A landscape with many valleys, sampled at points; each row gives a point and its height.
A ball rolls from a point to the lowest of its 4 nearest points, and stops where none of them is lower. Distance is the straight distance between rows; heights are no part of it.
J570: [145 123 122 127 131 151 132 136 150 141 111 114 131 101 116 144 124  91
 113 106 140 123 137 116 112 122 113 154]  h=49.3
J869: [186 129 119 121 132  53 127 145  90  97  79  59  88 123  59 196  69  67
  82 100 119 110 134 103 107 156 177 175]  h=32.0
J202: [103 122 130 138 132 122 105  96 117 117 124 136 118 177  90  68 131 122
 136 119 105 111 123 167 129 150 129 137]  h=26.9
J410: [ 98 149 145 143 149 148 131 126 140 159 154 136 156  96 160 129 146 135
 153 135 130 137 134 110 125 116 119 114]  h=44.4
J217: [161  98 130 130 131 151 126 163 141 112 147 110  97 120 114 147 102 140
 122 139 159 145 117 100 127 126 110 133]  h=56.1
J199: [184 111 127 109 113 136 150 167 143 125  87  96 125  94 103 200  97  90
  99 109 163 119 142  92 112 110 114 171]  h=32.4
J463: [ 46 138 134 157 137 159 175 127 169 166 167 211 191 134 214 106 171 179
 181 165 103 158 155 141 153  66 143  74]  h=25.2
J934: [156  91 118 133 131 107 124 149 121  91 137 109  92 167  71 127  86 115
 104 132 131 136 126 137 122 150 143 151]  h=29.8
J147: [ 54 142 131 150 139 138 152 113 144 159 157 198 175 136 204  95 167 172
 175 164 108 162 155 136 143  95 140  73]  h=25.5
J237: [138 162 118  89 101 158 158  97 147 180  67 120 174  51 173 176 145  77
 128 103 130  88 145 128 110 107 113 144]  h=70.3
J364: [160 148 116 113 134  53 126 103 101 110  46  78  97 126  80 175  96  64
  99  71  89  85 136 125  84 173 177 187]  h=32.5
J751: [ 85 147 148 134 118 122 112  73 131 182 141 169 153 154 149  73 172 174
 149 150  96 127 132 160 144 145 129  86]  h=21.4
J24: [ 99 137 136 135 127 140 111 103 133 150 137 139 140 143 118  83 151 147
 146 121 113 126 121 141 131 132 119 110]  h=33.0
J222: [134 183 136  51 100  93 126  49  88 142  44 128 159 127 147 143 137 109
 109  81  90  82 182 191 129 175 146 157]  h=31.9
J255: [112 111 138 164 146 152 125 175 114  88 219 146 118 159 176  95 141 184
 145 158 142 175  96 107 172  99 121  83]  h=54.8
J865: [ 86 138 138 155 162 160 132 145 126 134 194 150 141 137 171  98 157 167
 161 147 131 165 124 116 150  95 133 100]  h=29.4
J371: [149 109 112 131 133 115 125 129 126 107 108 113 114 138  84 133 105  94
 105 107 133 120 135 145 113 141 142 152]  h=27.4
J899: [131  81 133 151 136 109  91 138 113  76 205 116  71 245  87  40 133 199
 147 139 111 160  69 154 153 152 142 112]  h=80.8
J558: [ 99 162 132 128 138 157 147 132 149 174 129 146 171  58 169 158 147 116
 143 121 134 123 159 107 125  95 111 115]  h=45.9
J719: [ 69 163 134 137 142 146 156 119 153 178 144 167 186  84 192 137 160 141
 153 146 111 135 151 118 125  95 126  92]  h=29.1
J699: [122 136 144 135 142 163 136 142 152 156 140 126 148  79 149 151 142 117
 144 121 143 134 136 105 124 108 115 124]  h=45.5
J640: [124 153 134  71 110  89 121  68  91 125  44 136 140 135 119 130 129 104
 117  93  85  86 153 186 129 176 136 144]  h=28.0
J887: [170  77 121 130 110 128 129 170 131  95 152 105  83 135  91 157  82 157
 124 161 158 142  97  98 132 117 111 130]  h=53.8
J970: [115 151 125  86 108 100 110  62 102 136  73 144 152 143 127 106 140 111
 112 107 100  96 147 193 128 164 131 123]  h=23.9
J921: [196 110 108 106 117 139 155 175 150 127  70  92 119  76  98 217  84  71
  84 117 168 123 146  86 107 106 117 167]  h=30.5
J441: [ 92 132 130 151 151 169 142 159 131 135 190 148 152 112 178 131 154 151
 156 143 139 160 133  99 148  88 132 105]  h=35.4
J514: [133  85 125 143 133 109 111 140 114  88 164 116  80 213  80  80 107 139
 125 129 116 142 107 157 137 157 155 135]  h=48.6
J846: [120 125 140 145 141 160 127 149 141 129 171 120 122 126 136 123 136 144
 137 139 143 153 127 107 133 118 117 124]  h=15.9
J540: [150 154 121  85 125  80 129  89 108 115  37 102 120  96 107 164 112  70
 104  76  91  72 142 145  93 162 159 168]  h=36.4
J165: [ 77 134 148 147 125 114  93  78 116 153 153 165 128 198 114  32 178 187
 160 153  92 139 106 163 146 152 128  93]  h=27.5
J917: [154 158 108  92 107 132 145 107 127 130  42 115 148  68 138 193 124  55
  98  81 128  77 142 132  94 118 127 168]  h=49.1
J836: [100 121 147 162 159 142 101 137 113 108 204 134 108 180 141  61 157 183
 160 151 123 173  95 125 149 120 127  98]  h=46.1
J702: [164 105 145 118 131 161 135 179 145 120 148 111 109  87 137 175 103 138
 128 153 173 150 120  84 127 111  99 127]  h=62.1
J694: [104 159 134 106  99 120 128  75 131 194 112 152 169 123 172 107 170 139
 125 137 103 108 152 151 135 141 124 106]  h=34.2
J166: [133 116 143 141 150 154 112 155 130 113 181 132 107 143 135 107 133 170
 145 138 141 157 113 117 138 126 122 115]  h=51.2
J595: [ 69 140 151 155 140 126 109  85 122 167 170 173 147 163 149  59 173 193
 169 161  94 144 119 149 141 136 134  77]  h=23.6
J612: [130  95 136 169 130 131 114 180 115  58 207 135  90 151 137 111 110 193
 144 182 154 165  71 100 154 114 107  91]  h=59.8
J943: [113 154 127 125 118 146 138 113 150 177 112 134 162  77 145 134 158 110
 134 118 128 109 136 122 115 114 114 122]  h=58.2
J20: [171 138 116 119 140  67 130 128 110 102  63  78  95 118  75 186  90  67
  96  82 106 101 141 121  91 160 172 189]  h=31.6
J608: [124 147 117 101 112 132 128  87 126 141  79 134 155  97 128 129 145  90
 117 103 116  86 138 161 124 139 122 139]  h=34.7
J832: [114 138 130 130 124 143 119 101 143 154 119 128 145 118 126 114 150 111
 133 118 127 116 134 136 129 129 118 131]  h=40.7
J700: [198  92 106 118 113 122 151 194 132 126  83  92 101  76  87 219  59 104
  99 142 171 125 115  69 122  98  98 156]  h=43.7
J104: [169 140 113 108 126 145 147 139 150 133  73 109 132  74 119 174 124  67
 103  94 154 100 144 110 102 110 120 177]  h=31.8
J396: [144 104 131 137 138 140 116 139 139 125 146 116 105 144  98 116 119 135
 122 131 141 141 119 123 128 129 124 145]  h=39.0
J332: [160 134 113 109 129 119 143 134 137 109  77 104 127  92 107 179 110  69
  98  90 141 105 154 124  97 129 132 186]  h=39.9
J853: [141 168 116  72 106 121 146  75 111 134  32 125 146  76 141 175 130  72
 101  83 109  74 147 161  98 131 131 155]  h=43.5
J203: [ 67 144 130 154 149 169 156 157 154 145 186 178 170 134 191  96 166 172
 178 154 121 168 137 112 160  67 147  84]  h=23.7
J740: [134  94 137 159 124 129 132 197 122  63 179 141  94 120 139 141  94 174
 139 187 178 159  66  67 142  99  92  90]  h=61.0
J188: [147  77 115 133 124 117 107 154 128  98 176 109  77 194  85  93  97 161
 124 144 140 144  93 133 141 147 132 132]  h=56.8
J423: [149 139 117 117 119 141 135 118 143 140  80 120 139  94 118 151 128  82
 109  95 134 101 141 126 109 129 122 157]  h=43.8
J871: [121 125 130 129 130 147 122 108 137 146 131 133 121 142 105 102 147 119
 137 115 119 127 124 138 125 134 120 142]  h=37.7
J74: [163 154 125  97 110 156 156 129 163 160  76 112 160  45 152 197 145  66
 114  91 156  95 147  93 104 101 113 168]  h=42.8
J386: [112 109 129 158 137 163 147 186 129 109 214 151 137 134 180 128 145 170
 143 156 148 170 102  93 165  85 132  86]  h=56.6
J606: [137 180 128  50  94 111 137  49  98 151  40 128 167 102 160 163 135  92
 102  92 104  80 175 181 111 156 138 156]  h=37.0
J494: [180 133 117 106 115 152 154 156 160 135  72 107 136  62 128 207 116  64
  95  97 170 103 151  92  95 102 112 180]  h=14.0
J873: [ 99 165 124 122 122 146 160 123 158 194 115 140 186  40 195 169 152 109
 139 121 131 115 165 111 120  93 110 113]  h=54.3
J967: [126 148 117 114 118 115 124  93 124 119  77 130 140 125 113 122 128  87
 117  94 109  96 141 161 113 145 133 146]  h=25.7
J339: [ 76 152 137 134 127 131 128  99 143 178 142 160 173 111 178 107 170 157
 156 151 104 136 143 133 131 118 126  88]  h=27.2
J13: [136 118 143 129 139 165 139 189 136 122 172 120 123  84 158 163 121 133
 133 149 168 153 135  77 134 108 108 125]  h=65.6
J519: [141 113 113 138 130 115 114 132 124 104 124 108 105 165  74 109 109 103
 116 109 127 124 128 149 123 147 149 157]  h=25.6
J25: [123 169 126  69 102 119 121  57 104 163  67 143 171 130 156 116 153 121
 105 104 104  95 176 186 132 159 131 133]  h=30.4
J10: [134 124 138 128 129 155 117 137 150 134 138 112 125 123 126 129 133 119
 133 120 140 132 131 116 122 128 115 138]  h=44.1
J308: [ 72 156 143 129 120 113 119  71 128 188 146 179 158 166 172  57 186 199
 139 155  91 129 167 163 142 156 131  81]  h=25.4
J944: [143 146 118 103 118 113 140 108 124 119  53 121 133  96 117 164 116  67
 105  81 126  86 144 145  98 143 135 166]  h=40.0
J973: [184  74 101 126 116 108 140 181 123  98 100  89  86 123  73 185  58 110
  98 147 160 124 116  96 125 116 121 151]  h=43.6
J655: [179 131 110 115 133  94 135 144 125  97  73  89 113 109  89 191  93  65
  92  97 142 114 149 120 103 140 157 182]  h=35.3
J245: [140 141 119 127 131  85 122 109 114 102  74 116 111 133  97 139  97  81
 109  89 106 104 137 154  99 162 149 161]  h=28.2
J128: [127 107 119 134 134 128 109 119 128 114 136 120 106 166  84  91 123 123
 127 118 124 124 123 147 125 148 135 149]  h=27.6
J628: [178  98 103 128 122 116 132 162 128 106 106  94 100 127  81 180  84 101
  98 126 151 129 137 113 117 138 142 158]  h=37.4
J706: [120 160 127 116 117 156 149 128 158 183  99 120 173  30 174 175 149  90
 128 112 140 104 151  99 112 107 105 136]  h=65.0
J969: [144  89 140 134 130 144 127 170 129  91 174 116  95 133 122 145 102 169
 130 167 162 159  92  87 133 119 101 120]  h=51.0
J450: [ 91 144 130 113  97 115 104  62 111 158 111 163 151 165 123  68 161 150
 122 134  96 115 154 184 148 167 127 102]  h=8.0
J367: [140 100 139 139 140 137 110 139 132 107 174 113  90 172 104  97 124 154
 131 134 133 145 103 136 135 140 126 132]  h=50.8
J695: [125 124 114 125 127 119 116 107 123 120 101 130 128 153  89  93 122  95
 119 105 113 111 135 160 125 153 133 144]  h=21.7
J158: [184  77 112 129 109 131 134 183 129 104 118  99  88 111  87 178  64 137
 112 160 172 139 104  84 128 106 100 141]  h=48.5
J715: [105 126 141 148 140 144  98 114 130 127 172 136 115 172 115  67 151 166
 157 139 115 148 107 133 135 129 124 121]  h=39.5
J286: [164 133 126 131 141  49 116 113  91 105  78  81  88 149  69 153  94  74
 103  93  94 103 132 129  98 180 174 172]  h=29.5
J68: [ 69 153 137 158 153 144 145 128 142 163 167 170 170 115 179 105 158 155
 166 154 116 149 139 125 136  97 136  89]  h=25.3
J746: [ 76 138 151 157 141 124  96  90 114 141 178 157 127 194 127  30 177 189
 171 158  99 157 106 146 149 141 137  86]  h=27.7
J405: [132 156 120 103 101 149 146 102 145 174  85 124 166  68 154 160 151  87
 124 107 127  97 141 125 116 116 112 140]  h=75.9
J902: [ 74 141 147 165 160 140 120 120 119 134 191 158 138 163 162  68 165 182
 174 155 116 171 117 124 152 108 137  80]  h=33.2
J727: [152  88 127 143 124 124 113 166 126  84 174 116  71 158 110 119 105 179
 133 171 150 156  77 107 146 129 111 116]  h=21.6
J602: [189  96  97 113 117  94 142 174 110  97  85  76 106 115  68 203  56  86
  82 133 152 119 136 104 111 122 132 160]  h=46.3
J352: [137  95 150 165 137 129  96 159 118  76 215 128  81 192 131  76 130 206
 144 158 132 172  62 124 156 135 116  91]  h=64.8
J210: [132  90 135 185 133 133 133 201 125  63 210 150 101 149 158 109 110 194
 137 186 170 169  48  75 173  87 100  64]  h=65.1
J573: [166 110 117 140 139  77 118 148  99  84 112  90  92 150  74 151  70  97
  97 116 128 124 141 133 121 157 153 158]  h=33.6
J862: [147  87 113 153 137  86 106 147 100  74 157 104  70 203  64 102  78 139
 114 137 122 142 101 152 136 161 164 136]  h=40.5
J905: [150 104 112 143 139  84 116 142 105  87 130 103  84 188  63 120  72 111
 115 114 119 134 133 144 128 167 162 146]  h=34.1
J575: [155  88 125 131 119 131 119 157 139  95 161 108  88 161  99 132 103 145
 124 149 149 144 107 120 132 141 120 128]  h=44.2
J658: [122 168 124 100 107 139 154  95 147 192  83 129 190  58 186 167 157 103
 127 115 128  94 145 125 108 114 108 123]  h=77.1
J413: [ 97 153 127 105 108 122 116  70 126 178 118 162 158 140 144  88 170 142
 124 138 103 107 145 167 132 152 125 104]  h=22.7
J515: [ 94 117 140 148 137 128  94  93 120 132 157 144 113 208  92  37 147 164
 150 132 103 140  99 162 142 154 132 113]  h=37.1
J709: [128 111 149 159 152 137 109 159 119  84 218 136 100 178 150  86 138 198
 149 155 145 175  84 117 161 130 118  91]  h=58.9
J951: [ 66 154 151 151 149 131 135 105 134 164 161 177 169 133 180  84 172 172
 161 162 102 150 137 140 130 110 138  81]  h=24.8
J425: [124 158 116  78  89 124 141  68 117 177  69 137 179 106 163 136 159 107
 110 115 115  96 164 171 126 138 121 129]  h=46.9
J760: [ 96 127 132 166 148 163 144 175 129 117 211 161 139 154 183  97 158 178
 164 152 137 175 113 105 170  77 140  79]  h=35.6
J282: [132  97 139 157 133 148 127 184 129  81 200 132 107 127 157 133 120 175
 139 174 164 159  83  87 156 105 100  89]  h=15.2
J198: [118 139 127 109 138  83 109  85 106 104  85 134 119 152  95 100 122 100
 125 101  90 101 131 186 119 167 135 139]  h=17.0
J109: [ 95 143 139 148 149 178 150 160 145 150 165 149 160  84 170 146 139 127
 147 134 138 145 152  97 133  91 118 109]  h=40.3

Call two points neighbours if one is among the 4 nearest of the other. Go from one point of each pair to the other, from neighbour to neighbour, staying as low as possible. Name the highest point that can't be avoided.
J727, J198 | J575
J494, J450 | J332
J203, J450 | J463
J203, J282 | J969
J846, J695 | J396
J450, J695 | J970
